Each row is a point on a landscape with many valleys, with its height.
From any point a ball rolls to the lowest of the 2 points nearest to it. It stops when none of these is lower. Distance is the straight distance between rows; heights are no part of it.
vam: [117  99  77  98  51 112 136  53 157 105 108  94  65 104  84 103  90  75
 142  59  82 102 105 114 101 137 150 133  96 101 106  99  92 105  89 131
 103 126 112]  (h 769)
ven: [123 105  97  88  74  69 105 100 119 109  89  96 124 149 101 133 107 111
 145  32 141 108 139  94  36 130  90  81  82 105 102  70  95 121 104 105
 122  98  91]  (h 381)
dani: [139 100  95 130  83 111 122  92 105  79 107  95 131 133 163 119  49 148
 164  75  90 116  95  84  84 135 103  55  48 132  73  85 101  93  88  97
 128 106 100]  (h 631)
Pidi: [102 139 114  65  72 102  85 120  83 125  72  84 139 111  85 105 178  75
  95  92  78  89 121 140  97  71 122 136 119  68 140 118  85 109 148 118
  70  48  84]  (h 465)
tada: [ 69  60 116 113 162 111 110 127  78 115  87  69 109  84 100 107 126 113
  95 137 102 114  96 105  94  74 133  82  80 116  79  76 107  86  92 101
  33 125  96]  (h 401)
Tulod: [119 127  80 109  81  89 108 136 145 124  81 109  93 101 119  74  75  96
  68 139 115  88 103 110  82 102  87 154 132  88 117  44 112 125 109 122
  92 123 114]  (h 137)
Sezo: [ 74  67 128 114  83  66 117 125 123  65  85 130 101 107  93  72  90 126
  74  71 108 121 110  66 114  99  53  74 111 155  53  49 110  46  79 144
 162 103  92]  (h 577)
Feb: [101  82 102  94  90  95 109 127  97  75 132  91  89  95 142  85  66 132
  91 108 114 129  83  52  94 128  33 121  46 108  59 132 107 115  93  51
 154 139  96]  (h 559)
rira: [114 120  86 115  49  83 135 107 140 130  89 107  74  60  98  64  86 121
  76 117  86 105 118 112  79  66  85  82  67  90  62  80 125  38 128 145
 103  91  83]  (h 279)
Paro: [122 137  82  93 113  80  67 119  61 115  48 109 121  91 121 163 143 107
  93 105  91  93 108 105  96  88 133 124  83  40  90  77 130  99 112 111
  45  76 100]  (h 575)
turuv: [ 95  98  81  87  78 102 121 107 120 123 114  86  62  76  96 118 112 103
 157 112  92  85 115 129 149  49 102  69  56 111 101  81  98  15  97 116
  60  83 112]  (h 239)
zazub: [116  66 135 141  85  72 107  47 104 116 116 114 101 100  74  73 106  86
  58 106 115  87  68 120  61 109 119 122 146  73  68 126 120 138 105  80
 110 118  82]  (h 476)
migan: [ 56  78  92 101 150 147 102 140  69 112 100  64  75  74 111 127 122  78
 115  90  90 102  95 101  64 106 110  84  60 123 129 117  92 148 111  73
 124  85  91]  (h 429)
vinid: [ 56 122 113  80 123 156  80 122  93 102 145  75 126 108  91 111 133  64
 135  97  86  68  92  96  46 101 130 125  75  90 146 127 115 149 143  79
  87  84  94]  (h 364)
loda: [ 94  90  92  76 160  97  82  58  75 104 125 105 108 129 101 144  95 116
 113  78  87  76 109  86  73  88 133  64  73  90  71  95  79 157  85  73
  75  88 121]  (h 455)
lod: [104  99  92  79  70  28 136  83  89 124 128 104  49  36  78  68  78  92
  95  86  90  96  71 131  96 108  85 127  66  47  79  96 107  62 119  78
 118 107  68]  (h 460)
ninor: [ 62  90 109  76 149 104  84  47  52  65 171 123  84  71  76  70  91  96
 104 100  99  42  87  96  71  87  99 118  89  75 111  99 110  81  78  58
  89  98  63]  (h 525)
kogiv: [100  93 108  65  86  96 131  83 104 104  79 107  19 144 118 115  84 110
  87  35  66  93 118  51  97 102  67  64  81 131  53  87 119 140  96 123
 142  83 120]  (h 481)
bafel: [ 53  89 125  89  71 107  86 134  98  83  86  88 112  76 106  97 109  81
  74 129  95 127  86  39 117 100  70 105 128  52  58 111 182  86 130 128
  82  83 125]  (h 774)
dal: [120 127 102 134  40  97  55  53 132  82  79 117 129  98 117 116  84  84
  54  99 121 108  81  88  61 138 124  91 114  66  90  73 122 102 120 120
 147  52 118]  (h 370)
Tufas: [138 145 103  61  90 117  91  94  84 118  86  86 117 138 105  74  90 104
  61 116  82  97 135 126 140  84 103 119 144  97 121 144  46 143  97  69
  68 104 113]  (h 361)
gameb: [ 54  99  87 119  83 160  97  65 145  77 117  87  75  66 110  85  59  73
  99 105  72 121  75  69 115 135 131 102  94 114  97 113 101 112  98 102
 131  87 148]  (h 304)
Pep: [ 91 114  88  38  69 127 114  76 112 123  83  97  48 100  78  98  91  95
  72  72  58  97 141  63 105  96 124 119  93  55  53 124 112 106  94 122
  71  78 134]  (h 219)
lur: [157  87  95 138  67  87 111  84 126  85 109  77 112  70 137 146  87 120
 144 125 103 115  79 110 109 118  84  90  59 101  79 105 127 102 117  92
 110 123  89]  (h 663)
nipe: [ 86 106 123 132  87  87  74  71 119  94  72 135  94 131  69 134 128  77
 104  58 110 109  92  93  86  79  97  38 118 144 114 123 113 137 147  90
 118  72 110]  (h 469)
Fomez: [ 99  81 113  94  79  65 109 141 123  99  97  95 136  80  83  94 150  75
 119 114 121  87 103 130 117  85  62 124 132  97 123  71  84  48 112 147
 139  62  73]  (h 338)
zibe: [ 93 124  69  84 102 133  77 107  90  76  68 116 109  74 140 108  75 112
  93  81  88 109 139  69 104 103  64  93  89  86  98 100  82  78  69 113
 141  19 125]  (h 362)
Gegup: [115  94  92 113  85 107  97  87 107  91  95  69 113  73 111 136 111  89
 102  94  89 118  73 101  63 133 136 145  41  70  87 127 116 133 113  82
 113 115  81]  (h 707)
gepal: [109 107 112  86 106 113  59  67  75  53 136  72 112 127  62 103  87  34
  98  69  76 101  70 104  96 154 111 133 120  82 134 143 107 146 104  90
  84 117 115]  (h 793)
Mosog: [137 116 128  39  72 121 106 102 178 122 124  76  79 129  88 137 102 100
 148 141 120 100  80  58 154  79  84  89  96 119 112 102 135 117 163 113
  75 129 131]  (h 215)
gufa: [ 83 111  94  40  68 103  71  91 133  79 104  96 140 106  88  67 103  85
  75  94 118  72 130  88 101  91  77 154 141  68 115  92  52  95  82 117
 138  62  88]  (h 299)
sez: [ 85  91  89  58 147 124 138 120  67 130 102  71  75 140 100  81  96  95
 126 107  86 106 111 103 147 105 114  97  99 103 120 121  78 103  70  93
  35 137 110]  (h 341)
dumef: [122 114 117  70  62  93  91 132 127 119 155  82 138 116 101  57  67 110
 107 146 117  90 114  96 138 133  52 126 127 103 129  79  83  58  95 107
  94 140 131]  (h 302)
bir: [156 114  92 133  99 123  80 112  98  63  96 113 112 104 133 142 105  97
 111 151 112  72  92  88 131 102  40  98 133 108 137 115 139 117 109  86
  95 103  96]  (h 480)
Komu: [123  96 109  93 102  55  75 112  48 100  93 100 107  81 117 141 126 112
 122 109  93  87 105 103 107  83  51  79  94  56  81 101 145  88 107  98
  48  81  96]  (h 633)
ped: [ 66  98  86  61  81 101  95 136 112  57  79  91 105 102 127 128 110  89
 119  84  90 133  97  30 121  95  73 120  58  86  66 115 137  85 108  97
 104  87  95]  (h 757)
Gugef: [ 81  83  76 112  81 108  86 102 106  54 124  58 100  97 149  99  50 108
 134  81 100 115  81  97 104 134 114  39  49 151  88  68  72  99  64 100
 122 132 126]  (h 616)
renuk: [ 92  80  83  68 118  99 107 108 100  73  72  86 105  94  89 115 100  88
  84 100  65 150  87  63 157 105  95 109  75 118  78 134  65  97  99  96
 117  96 108]  (h 743)
Ber: [122 124 101  69  70 128 132 100 163 120  86 128  68 145  87 119 103 117
 122 111  95 100 126  39 123  57  93  67  98 112  69 108 150  83 134 125
  54 107 116]  (h 176)
guvon: [112 114 106  90  89  67  73 105 153 102  93  91 161 110  83  72 104  98
  58 164 100 101  83 116 132  59 120 123 136 113 100  79  51 101 125 112
  72 114  92]  (h 822)
rafe: [129 142  89 104 104 111  78 102  94 128  84  83  77  89 133 121  82  80
  65 140  85  79  81 112 117 114 132 154 138  59 129  74 132 170 108 102
  81 117 141]  (h 216)
gomit: [147  61 137 122  65 111 110 117 104 103 109  81 121 108 105  88 119 101
  80 143 101 109  86  93 116 101  55  97 173  79  63 185 105 118 107  98
 145  97  98]  (h 489)
Dama: [111 117  61  99 107 137 156 106 119 109 131 116  65  75 139  69  44 146
 120  89  97  78 132  90  67  93  82 117  43 107  96  83  94  78  65  91
 168  93  73]  (h 587)
Pum: [106  71 112 114 103 129  81 120  93  66 116 100 113  82 113 100 102 112
  85 137 111  94 106  71 110  95  35  93 110 106  86 155 107 110 100  66
 125 100  99]  (h 520)
Ful: [ 61  98 110 113  86 134  78  74  85 100 104  82  65  43 123 126 145 102
  95  94 102  53 119 134  61 138 167 101  52  66  67  65  85  78  70 106
 126  91 102]  (h 325)
petut: [108  85  79 159  83 138 125  94 177  87  69  92  98  79 111 124 100 104
 127 125  91 133  80 114 147  80 148  91  76 156  98  84  92  82 107 146
  92 116 104]  (h 515)
guv: [101  61 105 112  58  96  88  71 102  76  84  82 109  69  84 126 158  89
 117  95 106  97 106 116 105  87 117  78  90  89  67 122  96  79 101 110
  93  83  72]  (h 674)
dagu: [ 85 103 100 143  96  98  27  84  96  59  88 108 143  97 113 104  81  91
  66 111 112 112  95  87  77 111  91  45 122 107  93  83 107 112 102 106
  88  85 127]  (h 407)
botu: [ 74  65 126  71 148  88 121  75  69 107  99 109  46 121  93 126 119 100
 107  63  83  92  94  68 121  87  94  69 101 112  55  93 111 137  79 106
  80  90 139]  (h 470)
rora: [ 98 127  89 116 120  78  86 146  88  94  79 124 123  61 104 107  79 106
 102  87  88 136  93 103 123 109  42  77  90 129 124  93  75  70 113 109
 173  44 105]  (h 406)
laf: [ 76 126  92 119 122  94  50 132  77  88  91 106 112  95 102 125 151  67
 109 109 109  65  93 134  76  67  90  92  96 119 168  61 104 114 151 104
  77  75  73]  (h 574)
Muri: [ 64  71  61  75  95 109  82  91 100  60  77  65  78  49 110 103  83  90
  74 115  82 117  91  78 151  99 126  97  58 100  75  92  71  53  64  90
  94 109  84]  (h 727)
ril: [ 65  92 114 134 103  89 102 110  99  85 124 108 115  53 113  97 104  89
 124 108 104 105  81  91  75 118  74 111  84  92 100  71 140  74 115 115
 119  75 102]  (h 438)
zov: [ 88  77 111  99 116  40 104 112 140  91  86 135  96 123  57 107  99 103
  64  72  92 123  70  85 135  93  74  85 117 168  82  80  59 115 107 116
 158 115 106]  (h 561)
vepen: [ 89  82  91 131  98 110 106  95 151  81 120 102 107  91  96 110 120  87
 153 107 122  87  90 108  93  97 109  95  93 145 132  47  99  86 100 119
 114 102 104]  (h 488)
sig: [ 87  78  97 124 150  88 102  45  41  67 155  97  65  67  81 110  80  85
 114  84  91  84  60 132  71 141 145  78  84 100 120  75 108 110  74  70
  93 119  90]  (h 563)
vupom: [126  76 107 111 132 107  92  92  59  75 160  90 100 122  94  82  81 130
 117 112 120  95  91 120 101 118  97  68  86 128 100 139  72 116  69  63
  75 183 105]  (h 391)
biduv: [100 125 127  72  23  97  80 113 111 100 105  90 113 142  73  61 136  68
  85  98  99  88 108 105 130  94  66  86 178  96 129 163  82 100 138  84
 104  94  74]  (h 450)
zilar: [ 91 157  76 102 103 130 113 139  93 117  64 123  92 173 110  88  93  69
 108  49 110 112 113  85  83  90 119 119 142 115 162 127 120 137  89  81
  86 109 126]  (h 435)
Farug: [ 94  91  74  81 138 156 105  37  74  92  83 100  87  79  88 106  94  92
  75 116  66 104 105  93 126 109 137 113  88  58 121 159  74  86  81  68
  87  73  88]  (h 283)
Mobu: [ 79  78 105 128 115 138 133  90  94 100  81  70  74  69 139 104  91 119
 102  88  69  99  95 103  75 126 173 103  44 122  70  52  98  87  68 111
 136 104  87]  (h 263)
Poku: [107 123  94  72 103  53  79 152 130  98  91 128 157 116  62  94  93 114
  70 136  80 134  85  62 167  60  73 120 121 107  88 111  71  61 124 107
  99 111 106]  (h 809)
rem: [ 79 108 106  58  80  63  65  59  72  91 137  99  82  87 102  68 113  88
  77 105 119  20 105 121  83  98  88 137 121  47 109  61 109 100  85  85
  70 104  71]  (h 467)
migig: [154 118  80 117 132 110  64 126  75  66 143 101 120 141 129 128  72 120
 132 133 102  85  87  89 136 115  70  62 102 116 119 113 111 123  86  82
  51 162 117]  (h 437)
Sulad: [128 100  89  89  69 115 123 122  96  80  97  89  83 151 137 103  80 130
 128  86 109 146  87  56 128 147  61 116  58 104  60 147 103 111  75 102
 107 148 125]  (h 590)
kup: [ 32  87 120  99 140 128 122  73  77 105 113 123  83  79  57  57 156  61
  95 105  86  62  90 106 112  75 123 146 118  86 132 104 115  70 122  97
  95  62  59]  (h 682)
Gege: [116  95  87 117  77  98 113  28  85  93 104 104  61  91 115 110  80  90
 101  48  89  86  83 107  68 148 140 142  57  68  94 124 117 119  73  52
 129 111  67]  (h 738)
kod: [109 128 102  57  90 134 106 100 149  89 128  97 115 138 109 130  91  91
 136 114 114 105  86  38  86  96  93 131  97  92 112 122 129 139 138  85
 104 105 134]  (h 259)
nefut: [118 101 124  89  83 108 114  50 115 108 106  97  83 158  67 105 109  59
 131  57  96  97 101 111 125 133 115 128 156 115 130 136  99 156 104 106
  90 113 131]  (h 779)
Vafe: [ 76  85 108 115 162 118 120 113  77 116  70 128 144 108 104  84 104 143
  69 127 108 137 112  59  65  70 103 114  80  76  59 124 114  78  85  73
  52 100  72]  (h 451)
lisus: [ 44  49 115 100 145 119 161  71  62 116  97 115  41  76  68  67 107 107
  72 103 103 107 103 105  94  83 115  97  98  96 119 124 103  67  92  57
 114 105  54]  (h 709)
Nos: [118  72 112  94 123  53 147 109 104 127  82 107 140  87  77  86 107 131
  63 115  99 139  91  87  67  99  97 157  78  53  35 110 107  84 109  98
  96 114  62]  (h 495)
lof: [122  94 119 134  93 113  47 103  57  61 149 112  97  95  80  90 101 123
 111 110  97  69 109 135 124  95  55  30 120 133 134 128  79  73  96  67
  79 128  83]  (h 355)
sise: [117 120  74  88 129  97 135 102 128 119  94 146  93 131  92 108  87 138
 131  68  84  82 138  90  97  71 102  67  78 125  95  71  85  73  71 127
  86  85 102]  (h 505)
sikaz: [ 86  93 139  85 143  85 121 114  91 142 143 113 110  72  49  65  88 122
  99 113  74 119  99 123 122  76  81  78 102 135 107 104  46  73 127  89
 119  92 127]  (h 510)
sakas: [ 89 133  89  53  82 122 110 124 116 111  62  93  74 149 104 126 104  98
 117  52  81 135 127  61 110  83 125  75  90 104  78 119 112 118 112 137
  51 100 149]  (h 197)
sipag: [115 124  95 150  68  62  87 112  96 133  83 103  82 117 121 127  94 111
 120  94 131 108  91 121  77 106 133  82 106  90  96  59 151 135 130 109
  44 147  95]  (h 414)
seze: [121  95  64 102  75 114 155  63 104 115 125  91  56 104 122 122  80 108
 172  47  78  77  86 123 105 132 159 104  46  85  94 105 123 117  79  87
 109 125  81]  (h 758)
poma: [101  73 117  88  78  75 122 105 118  61 134 102 103 118  95  80  68 147
 108  87 100 141 116  64 141 128  78  91  72 139  37  74  92  26  43 145
 131 129 137]  (h 591)
Daba: [ 98  82  93 145 154 134  97 116  96  72  44  91 121 125 110 106 106  73
  45 138 108 129  81  97 111 107 131 131 138 130 131 112 104 149  76  93
  90 126  96]  (h 198)
mab: [ 84  83 101  88 118  90 106  88  52  92  92  97 101 112  76  93 150  80
 151  61  95  80 126 140 117  98 120 107 110 108 131 100  89  53  55 111
  37  97  66]  (h 548)
dira: [ 84  95  93 100  67 115  67  96  90  82 113  91  70  99 109  92  97 103
 133 120 109  75 124 111 164  65  87  33 104 131 106 109  94  30  67  90
  35 127 103]  (h 296)
Pinuk: [108  72 103 123 139  70  91  99  51  75  62 113 126  71  93 125 137 101
  79  94  94 109  89 104  92  87  76  88  98  82  82 125 107  82  86  95
 120  51  50]  (h 635)
Viki: [134 130  81  77 142 105  98  78  69 136  77 121 102  85  93  84  57 121
  39 122  90 103 108 112 119  87  88 108 115  70 121 143  43 104  90  54
 112  74  93]  (h 328)
rom: [119 125  96  68  60  84  86  78 165  92  81 122 127 132  75 125 123  91
 103 107 120  85 106  70  88  68 100 125 114  94 117  84 101 110 150  95
  96  84  94]  (h 298)
Difik: [133  94 136  99  55 100  74 139 105  77 112  87 138 127  87 111 114 101
 123 140 146 132  83  56 136 139  36  72 120 125 113 127 133  66 127 114
  83 142 112]  (h 662)
nenu: [101 144 101 129  84 134  83  92  94 130  59 143  73 149 109 114 106  92
  87  72 114  93 129  92  78  57 116  60 137 113 134 131 125 144 124  68
  79  72 125]  (h 453)
puzem: [ 88 125 108 121  99 107  32  99  85  73 109  68 112 140  88 141  99  47
 100  62 113 122  83 102  67 130 144  88 105 100 134 105 124 174 127 111
  89 124 133]  (h 808)
vegug: [ 93 117  60 100  98 153 115 105 108 104  64  88  56  78 125  90  58  84
  63  74  64 123 113  93 105 128 107 110  85 123 118 118  73 122  90  98
 163  60 121]  (h 332)
Burof: [120  95  99  68  94  87 169  78 112 113 169 118  55  65  80  57  46 158
 103  96 109  92 128 123  75  89  99 123  64 117  68  93  86  44  61  85
 138 133  88]  (h 566)
ren: [133  84 119 138  54  90 103 108 123  94  90 121 132  98  96  85 137  97
 104 131 138 100  87  86  92 103  55  73 164  85  99 127 114  56 120 116
 170  61  60]  (h 432)
Datu: [139 121 110 101  44  85  83 127  87  83  82  64 108 133 130 123  82  94
 125  82 134 165  83  86 100 151  61  83  98  97  93 133 139 123 124 111
  91 144 126]  (h 620)
pige: [ 55  84 130 100  67 134  97  71 131 114 102  84  76  72  63  74  93  69
  67  96  63 121  85  93 117 108 144  76 135  97  73 119  88 111 123 140
 101  72 153]  (h 280)
tuko: [114 159  90 102  70 104 109 121  98 131  80 112 120 163 116 123  92  89
 127  26 122 124 120  93  20 116 125  90  89  87 127 108 138 150 123  86
 111  89 126]  (h 411)
mema: [ 96  72 136 121 151 120 123 121  92 121 101  81  85  64  86  93  89 103
  86 149  74 139  68 115 162  88  86  50 125 141  88 127  78 113 125 122
 105  93 157]  (h 479)
zudug: [ 53 106 111  89 125 109  61 119 103  91 119 107 116 110  97  88  80  90
  99  86 116  95 111  77  77 113  60  65 122 131 130  73  79 123  99  99
 126  81 147]  (h 433)
vula: [130 123 114 127 141  91 135 103 122 130 121 134 149 165  90  97  92 102
 148  86 106 109  90 119  64 118 110 130 130 117 133  92  99 141 108 114
  90 114 129]  (h 454)
bal: [ 62  84 124  85  61  88  78 119  89 115  80  91  95 106  85  43 114  83
  47 100 102  97 112  94 108  78  76  77 174  86  81 135  82  97 103 104
 118  75  88]  (h 484)
mudev: [100  84  82  76 116  91 108 127 125  86  75  94 143  82  77  86 122  89
  82 122  99 112  98  95 122  79  90 165 125  86 103 112  41  77  89 127
 171  57  61]  (h 255)
Kaboz: [115 118  77 119 101  71  94 136 119  94 113 104 145 104 137  73  58 109
 127 125 124 109  94 100  99 124  82 126 108  88 106  43 121  58  67 124
  57 135 115]  (h 225)
sipa: [118  90 104 119 130 122 106 106  87 129  85  68  69  57 134 128  78 119
 110 141  76 125  92 118 150  81 117  52  86 117  75  99 102 111  92 115
  57 106 139]  (h 452)
mino: [108  95  80 100 151 109 126  86  40 133  79  83  89 132  91 115 100  95
 110  88  94 126 107 130  87 131 145  96  89  76 146 132  88 121  86  65
  52 135  73]  (h 389)
sezak: [ 51  92  78 126 123  88  87  93  98  73 120  81 100  98 110  78  64  78
 104  62 112 104  62 106  65 150 132 108  85 123 122  52  96 114  56  95
 117 136  96]  (h 592)
rufev: [111  90  68 158 138 132 109  85  68  90  63 103  96  93 143 120 110 120
 107  79 107  92 114 132  74 124 149 105  73 117 114  77  91 110  39  96
 116  92  72]  (h 214)
gupe: [ 70 126 103 163  63 110  56  99  82 117  68 104  52  85 138 129 117 106
  73  97 116  83 103 111  65 109 153  64  77  84  78  77 145 119 117  90
  84 118  90]  (h 472)
kab: [103  75  78 139 112 115  90  86  98  81  26 103  97 117 112  97  97  95
  39  86 125 112 118 112 102 102 120 115 140 126 113 103  71 129  42  96
 140 101  67]  (h 162)
sogo: [113  75 108 138 159  78  97 160  96  66  71 104 159 115  95 113 118  99
  75 134 112 136  72 101 117 103  58 126 124 143 116 111  98 120  95 101
 117 125  85]  (h 249)
bilif: [ 61 101  50  68 120 114 125 107  87 116  91 114  93 140  91  91 113 109
 144  44 103  64 126 107  80  79 160  90  76  95 110  75  83  81  46 105
  52 105  70]  (h 518)
Zev: [ 86 102 112  84 111  76  90 144  89  96 117  96 106 137  87 140 150  73
 178  76 118  76  97  97 101  95  59  67 102 133 155  81 134 106 129 102
  80 112  82]  (h 501)
lal: [128 120  90  85  64 145  86  35  99 111  85 121  98  93 109  99  91 117
  95  99  80  91 142  89 112  93 114  88 118  50  69 155  83  91  85  93
  74  51 130]  (h 245)
bupi: [ 82 114 108 118  88 113  63  88 103  97  51 122 102  80 142 137 110 132
  61  97  85  96 105  70  60  77 124  79  41  81  44  83 120  99 121  86
 115  54  85]  (h 516)
maz: [ 68  92  88  51  98 120  88 139  89 107 122  84 105 141 121 114 104  95
 156  78 141  53 135  67  79  99  76  31  92 111 124  60 112 116  83  98
  93  79 117]  (h 458)
sel: [ 64 101 114  50 126 132 124 127 114 120 156  69  97 122  93  76 108  81
 136 108  88  78 112 100 112  93  96 137 102 120 131  97  76 130 107 100
  85 108 123]  (h 303)
Zimuk: [ 84 107  91  78 116  94  74  58 122 111 100 100 118  82  80  65  82 108
  45 132 106  78 105 128  96  71 154 118 105  94 104  53  29  89  88 101
  72 106  96]  (h 835)
dig: [118 101 130  89 103  79 132 121 103 128 164 125 120 108  88  67  76 135
 128 100 125  94 114  89  77 132  41 129 110  94 110  85 109  81  98  93
 136 124 116]  (h 359)
gav: [ 70  52 111  63 105 117  84  73  59  85  91  61  75  88  83  61 136  78
  34 118  94  60 117 115 116  80 111 104 147  78  99 128  68 107  78  71
 100  89  57]  (h 521)
fofov: [ 95  85 101 104  45  48 104 104 110 120 106  93  53  58 115  87  81 120
  85  89 116  98  93 115  71  87  76  71  62  95  59  70 112  91 124  82
 122 117  75]  (h 371)
gado: [122  87 136 126  81  98 126  62 126 141 108 127 111  88  77  59 129 122
  72 120 115  65 115 145  50  75 128 125 134  66  77  73  93  86 111 131
  90  84  95]  (h 522)
dol: [149 119  98 115 113  35  88 108  82 138 106  82 102  74 109 127  77 100
 101 128  98 109  73 140 116 108 101 107 104  78  96  56 117 139 128 113
  57 132 126]  (h 322)
zevar: [ 87 114  87 100  83  56  86 136 113  90  82 122 116  73 105  79  90  83
  67 140  86 113  71  67 150  79  64 114 140  60  72  85 129  50 114 128
 111  75  96]  (h 794)
gur: [ 76 129 104 105  93 107 102 117  91 121  68 123 117  99  97  95 146  83
 112 108  89  91 102 101 100  87 133 145 113  60 108  95 139  63 111 128
  30  89  90]  (h 528)
mati: [ 68 129  94  85  72  91  67  85 131  93  86 108 118  95  89  76  72  77
  40  64 110 103 103  83  42 131 107 145 120  61 101  79  91 111  94 119
 152  65 119]  (h 333)
Bugap: [ 98 120  79 133 119 111 116 166 105 119  77  79  89  66 134 123  93  90
 128  98  86 138  75 119  93 109  85 101  64 141 142  94 102 129 134  96
 145  81 101]  (h 471)
neke: [123  82 109 115  93  76 112 123 136 120  99 102 103  88  59  87 104 120
  86 101 104 113 100 141 117  77  84  72 123 160 110 113  23 107 117 102
 169 108 103]  (h 540)
kudaf: [115  97 137 110  81  70 104  60 115  98 161 135 119  86  72  67  97 102
  99 117 125  62  77 105  73 104  59 126 130  72 112 112 119  95 125  69
 133 106  72]  (h 419)
Buva: [129 155 112  98  78 102  76  93  58 101  92  89 121 142  88  89 130  60
  77  93  86  84 112 152 118  90 109 115 152  97 164 144  89 146 134  75
  71  78  79]  (h 400)
ruz: [147  82  67 132 107  60  44 105  54  66  61  90 114  87 125 128 121 105
  47 126 128  73 107 123  99  78  79  89 132  68  81 103  97 125  79  91
 107  87  52]  (h 588)
mevo: [ 72 133  80  86 123  77  82  90  97  89 102 160 111  97  92  84 141  73
 102 101 101  56  77 118 132  50  86 137 103  98 152  78  97  58 137 112
  87  66  53]  (h 640)
kugo: [122 132  80  83  66  81 127 108 128 106  76 133  67 140 103  97  72 137
 104  47  82 101 147  60  80  91  63  47  65 142  88  79 111  67 106 126
 130 104  76]  (h 494)
Fim: [ 96  79 127  87  97  68 128 103 118 148 114 106 107  67  69  96 144 109
  84 131  98  68  96 122  57  71 120 170  79  43  69  70 116  90 128 108
  81  98  75]  (h 556)
rekan: [115  71 136  52 102  80 133  76 103 111 151  89  66  83  56 119 123 113
 132 122  84  54 119 157 152  44 108  95  99 137  93  82  79  45  84  96
  88  77 119]  (h 297)
mifeb: [ 69  75 131 132 104 131 136  93 136 127  73 115  74  94  88  68  90 110
  45 107  82 128  97  77  75  85 119  88 113 118  40 108 120 123 118 127
 104  96 128]  (h 254)
Bizav: [ 77 100 118 126  56 133 127 103 147 131 117 118  65  74  92  40  66 111
  87 126 112 104 114  83  87  85  90  71 118  94  72  99 126  69 127 114
  82 105 127]  (h 217)
tesab: [148  78 113 132 153  82 108 108  71 104 114 111 137  90  96  84  82 146
  73 135 118 114  95 135 104 116  69 105 126 133 108 112  57 104  63  78
 119 136 102]  (h 323)
Lav: [127  96 100 113 118  83  54 140  46  81 111  57 138  53 129  94  89  98
  71 138 107  86 104 146  77 115  57 101 118  74 119  83  86 117  88 102
  99  88  97]  (h 509)
Midos: [ 94 103  90 142 143 108  93 141  59 102  79  86 147  47 127  66  77 119
  85 124 119 133 105 138  76 112  85  98 100 107 126  77  71  64  70 107
 107  90  89]  (h 413)
paku: [ 60  81 104 104 145  87 120 121  79  95 161  76 108  36  87  96  89  81
 155 120  80 114  63 110 118 108 105 102  58 108 105  68 117  52 103 109
  86 106 109]  (h 500)
venur: [ 86  62  65 110  49  90  79  59 116  59  73  76  63  83 101 108 115  90
  87  87 117  95 101 112 121  97 148  92  76 114  76  98  80  85  68  80
  85 145  57]  (h 704)
Mebo: [110 114  88  63 102  37  74  97 102  99  83 133 105 145  76 137 119  95
 109  53 117  85 109  85  91  81  78 113 100  97 103  96  96 129 112  73
  93 109  77]  (h 339)
Numi: [ 89 103  89  87 102 108  46  44  61  98 108 115  93  65 129 100 125 110
  76  92 133  32 126 141  64 103 114 103  99  53 104  60  81  87  74 107
 106  65 102]  (h 397)
Zabo: [138 119  94 107 150  87 153  89  90 157  68 133 109 152  64  98 107  98
 119  77  83 126 105 136  99  97 136 138 113 106 136 120  90 121 110  95
  55 118  87]  (h 430)
nim: [124  73  88  96 168 127 134  75  52  99 106  74 107 148 110 145 102 108
 135  80  91 116  79  93  86 132 137 104  55  84  93 148 111 158  74  83
  85 116  94]  (h 431)
gil: [101  83 110  70 142  81 167 102  97 119 184  94  73  67  73  71  52 117
 136 118  80 115  96 123 118 106 120 117  61 116  72  67  91  43  77 116
 115 111 150]  (h 543)

Where does a ball stop that starts at each point below?
Paro: Ber
guvon: kab
mevo: mudev
nenu: Ber
seze: kab
bal: Ber
